Points on a hilly landscape, in no order, each with its height.
From any point a ball rolls to the lowest of the 2 points nearest to it. It stops when none of these is lower. Distance is the straight distance between rows; heights are no part of it.
J836 height 92: [119 146 123 110 164 105  95  94  88 108 158 125  53 104 149 141 124 122
 118  96 159 122 110 139]
J91 height 652: [179 105 120 166  97  91 155 112 134 126 114 161 180 136 152 127 135 162
  89 127  77 126  79 162]
J392 height 619: [142  77 152 140 142 136 123 134 111 165 120 131 175 110 129  86 186 139
  99 118 125  89 150 133]
J67 height 718: [ 74 190  86 132 152  71  92 105 101 106 139 143 102 149 122 107  35 128
  93 106 155 127  77 140]
J790 height 562: [147  91  63  97 117 130 142 128 163  95 103 199 105 161 120 119  94 175
 112  82 138 106  83  67]
J126 height 704: [ 84 207 102 127 145  84 108 106  97 125 145 114 121 151 116 139  56 102
 109 129 130 126  91 147]
J353 height 525: [120 151 195 116 103 100 108 122 123 143 148 105  93  19 148 100 131 144
 153  87 110 143 111 146]
J531 height 349: [176  97  95 115 107  58 110  81 171 112 115 140 142 168 167 113 140 117
 169 147 133 119  96 142]
J405 height 574: [ 84 128 159 152 158 120 128 199 104 140 102 101 161  98  94 101 131 130
  85 139 109 127 134 126]
J710 height 610: [162 101  84 119 133  85 141 113 141  61 109 182 110 135 143 163 107 172
 105 115 105 128  68 125]
J195 height 513: [129 128  66  62 124 135 124 169 198 153 138 150 132 197 130 135  66 140
 130  84 150 124 146  92]
J505 height 535: [136 137 163 175 123 168 162 128 106 150 147  85 156 116 115 111 145 117
 114 158 119 106 139 161]
J670 height 230: [132  96 102 142 147 161 103 163 122 189 112 156 138 166  85 107 138 154
 111 124 140 126 118 114]
J627 height 421: [122 136 119  96 147 205 143 137 148  99 119 104 188 184 108 182 132  97
 173 130 161 143 190  90]
J612 height 467: [143 146 192 130  46 153  94 110 150 161 145 105 103  57 132 139 114 137
 191 137  99 161 138 155]
J961 height 538: [151  99  59  62 122 135 131 155 180 155 131 177 121 170 125 116 105 150
 122  79 150 119 125  61]
J328 height 500: [139  96 122 184  79  97 111 108 123 163  84 191 123 173 123 127 123 162
 126 138  89 152  93 132]
J774 height 258: [126 121 120 144 168 135  87 146 102 158 129 117 101 160 116 131 118 142
 114 130 164 118 130 154]
J584 height 333: [116  90 141 139 115 116 219 120 139  87 142 170  71  57 166  92 161 163
 115 116 125  96 128 154]
J237 height 632: [156 111 117 143 127  72 131 109 137  92 111 148 155 133 154 151 105 169
 108 120  86 139  74 154]
J962 height 257: [134 125 135  86 160 109 131  93 120  61 161 139  75  57 151 150 142 138
 133  84 122 128 107 121]
J588 height 293: [153 110 114 109 130 235 147 138 144 152 155 130 213 175  98 133 183 105
 142 121 147 145 179 104]
J322 height 577: [ 99 138 189 167 124 107 165 144 119 146 134 106 101  65 147  94 127 157
 103 123 109 110 125 187]
J475 height 671: [164 136 100 168  84 118 176 152 132 103 140 147 192 130 138 129 118 140
  62 150  65 137  81 159]
J72 height 556: [108 132 152 192 120 143 179 152 114 143 137 122 147 109 135 103 115 149
  76 153 108 101 124 197]
J499 height 482: [148 134 182 172 107 200 148  99 140 118 126  61 156  96 115 146 136 135
 219 162 110 159 147 139]
J787 height 268: [ 92 108 140 114 141 122 215 155 121  68 146 159  64  51 149  86 159 124
 100 115 142 103 129 127]
J109 height 585: [142 104  70  98 142 101 114 117 156  86 104 182  94 172 150 142  86 157
 126 100 153 115  95 116]
J110 height 480: [114 109  99  95 137  67  83 126 168 114 130 136  89 169 175 110 140  77
 178 144 193 128 128 142]
J16 height 550: [109 185 157 137 144 181 136  95  92 109 148  43 137 100 104 153 121  83
 214 150 149 171 141 135]
J704 height 520: [ 93 163 144 127 163 200 148 108  91  88 127  54 159 127 110 170 118  87
 184 132 165 161 158 110]
J355 height 492: [128 145 195 121  74 122  90 136 130 154 135  94  85  47 135 126 128 127
 180 126 105 156 146 116]
J133 height 263: [148  76 103 115 132 144 191 172 131 120 143 162 117  87 128  85 178 135
  90 143 122 119 112 104]
J29 height 83: [120 118 161 113 146  76  61 131 109 138 117  92  87  76 127 129 165 148
 157 102 139 160 141 106]
J566 height 361: [150 101 141 143 144 131  96 118 125 162 109 113 142 155 102 124 174 124
 184 165 130 150 136 142]
J726 height 416: [117 104 150 160 104 149 198 151 141 146 112 195  95 121 150 124 148 140
  91 138  93 108 151 145]
J868 height 206: [159 118 121 137 114 201 147 102 134 146 121 117 198 188  93 116 151  95
 162 161 143 107 154 110]
J694 height 302: [157  85 101 122 113 177 182 142 134 155 147 190 117 124 121  93 174 133
  91 142 127 114  94 110]
J888 height 292: [115 116 137 138 147 101  65 149 136 153  74 110 125 181 103 115 155 124
 163 151 160 156 149 113]
J562 height 420: [135  93  93 114 116  62  98 108 193 115 117 156 121 186 181 104 128  96
 163 146 178 105 104 142]
J361 height 67: [114 151 171  90 147  92  79 128  96 131 166  93 115  42 139 128 169 119
 160  93 133 156 140 128]
J628 height 688: [ 84 192 108 138 154 121 106 141 116 112 133 107 139 184 106 163  51 106
 137 140 137 142 111 157]
J899 height 488: [116 147  80  97 130 155 119 159 157 144 129 146 119 192 122 151  63 141
 101 108 141 122 129 120]
J772 height 189: [115 148 149 137 157 102  89 110  99 139 134 114  70 116 132 139 105 147
 109 115 149 129 112 158]
J520 height 670: [ 79 171 122 169 146 162 123 112 128  95 111  95 168 196 103 164  45 125
 146 150 145 139 127 164]
J384 height 706: [ 99 173 124  64 172  80 109 124  97 105 135 113 176 100 136 136 138  86
 102  68 147 115 131  96]
J885 height 389: [178 116 116 136  92 130 132  82 120 147 143 139 125 142 154 148 146 121
 136 162 114 109 133 143]
J513 height 508: [124 161  77  86 146 153 135 150 129 126 153 151  88 154 126 167  63 116
  83 123 141 124 114 126]
J783 height 669: [123 120 131  87 167  80 104 131 113 102 105 113 144 101 134 108 135 134
  83  71 149 103 133  90]
J347 height 646: [142 140 125 167 145 178 139 105 125 118 129  85 158 184 105 154  94 116
 151 165 152 123 133 167]
J346 height 593: [107 106 165 145 170 128 102 179 107 145 103 115 166 125 109 123 163 138
 106 126 117 132 155 120]
J50 height 519: [118 114  97 195  95 105 100 130 135 159  95 169 159 188  89 116 102 165
 108 157  83 162 108 125]
J809 height 481: [ 91 161 150 112 159 167 118 109 114  96 112  79 154 162 122 175 115  84
 182 122 169 140 190 111]
J11 height 641: [141  86 135 125 149 107 132 125 124 127 111 135 149 102 128  87 155 144
  86 101 128  80 126  97]
J951 height 746: [ 88 145 146  86 122 106 119 105  81 125 141 120 108  82 150 123 156  82
 102  83 154  95 180  71]
J689 height 195: [104 117 114 112 137 150 214 197 145 100 153 162  93  65 144  91 162 122
  75 130 142 125 140 129]
J923 height 294: [159  97 147 122 124 105 141  87 137  80 134 152  83  71 161 148 141 176
 135  99  97 124 109 131]
J62 height 359: [149 149 102  92 127 212 155 171 165 133 155  98 193 173 105 154 122 104
 120 118 153 144 157 102]
J780 height 537: [103 124 105 172 113  91  80 155 138 147  79 132 162 170  81 104  88 149
 107 168  97 147 121 104]
J375 height 350: [179 102 101 117 113 164 137 108 124 152 164 149 121 131 131 123 179 111
 125 166 117 123 135 123]
J100 height 428: [169 109 170 160 123 167 114  86 147 148 124 106 165 134 118 140 178 135
 219 147 101 161 155 146]
J38 height 555: [ 96 141 115 172 118 125 114 176 121 135 114 113 152 128  81 111  90 131
 100 167  86 141 122 112]
J789 height 762: [101 151 147  98 131 133 139 152  91 130 145 110 128  92 128 136 144  81
 102 118 135 108 172  89]
J325 height 586: [127 174 139 117 142 121  93 106  82 138 171  53 123 104 123 142 133  82
 195 149 160 151 128 162]
J909 height 512: [129 150 190 178  89 165 168 123 122 143 135  74 146  84 122 120 125 124
 165 157 100 134 146 158]
J693 height 219: [120 124 144 117 145  73  46 147 127 153  97  99  97 141 119 128 170 128
 167 134 170 173 149 122]
J228 height 615: [146 150 129 134 147 133 104 106 101 136 164  58 153 142 120 132 123  95
 157 166 157 118 125 174]
J673 height 731: [ 75 170  81 136 111  86 107 109 105 116 123 145  92 139 112 101  42 140
  60 105 140 105  98  88]
J883 height 458: [117 138 132 149 111 145 131 143 132 132  96 165  99 160 126 174 100 145
 100 141  93 133 145 125]
J735 height 130: [149 126 137 168 115 183 137 111 114 184 115 140 175 192  86 103 149 114
 136 161 129 105 130 121]
J596 height 476: [129 117 133 149 100 105 115 113 142 131  87 170  76 154 145 165 108 167
 114 125  93 136 123 121]
J135 height 384: [125  81 143 151 107 141 210 109 141 112 120 207  90 104 170 115 167 167
  94 108 112  84 141 142]
J898 height 430: [174 135 157 144  51 132 139  91 138 147 141 122 113 103 154 162 133 134
 167 155  82 144 127 149]
J60 height 541: [ 96 150  93  67 141  84  89 120 135 109 124 126  97 163 149 137 116  79
 148 118 171 126 146 102]
J839 height 558: [ 99 136 186 144 124  77 146 114 117 116 140 108  76  29 150  74 121 160
 125  87 130 106  86 151]
J145 height 536: [109 163  79  47 149 141 125 125 124 121 160 139  98 147 142 162  97  87
 105  98 172 116 147 103]
J822 height 441: [ 90 138 165 182  98 171 168 151 131 140 100 160 117 158 128 162 112 142
 102 133  82 110 168 137]
J954 height 188: [136 112 108 146 123 188 126 143 129 210 124 149 172 186  77  78 141 135
 115 127 138 114 116 108]
J747 height 187: [174 105 142 111 127 123 157 128 159 101 156 134 119  56 155 127 176 148
 126 137  76 149 111 145]
J79 height 777: [133 146 149 102 128 105 103 138 112 130 119  81 138 116 121 144 140  87
 142 140 128 134 162  99]
J958 height 63: [180 107 134 111 138 115 148 154 158 111 137 129 168  92 145 131 187 120
 113 143  76 147 122 128]
J729 height 231: [189  98  99  86 154  89 110 118 153 109 130 127 168 132 145 131 161 114
 137 149 114 137 108 134]

Where does a ball stop that starts at each point below?
J347 => J735
J110 => J958
J91 => J899
J475 => J899
J392 => J689
J50 => J689
J726 => J689
J322 => J361
J612 => J689

Call two points neighbours if one is among the 2 nearest of the other. Go from one point of each pair to the other, from neighbour to neighbour, staying as low as possible. Name the highest point that can't be avoided.
J836 and J735 => J774
J361 and J689 => J353
J735 and J899 => J60
J735 and J958 => J923

For each start below, name every point that the ball comes to, in order.
J60 => J110 J562 J531 J729 J958
J100 => J566 J888 J693 J29 J361
J628 => J520 J347 J228 J325 J16 J704 J809 J627 J62 J588 J868 J735
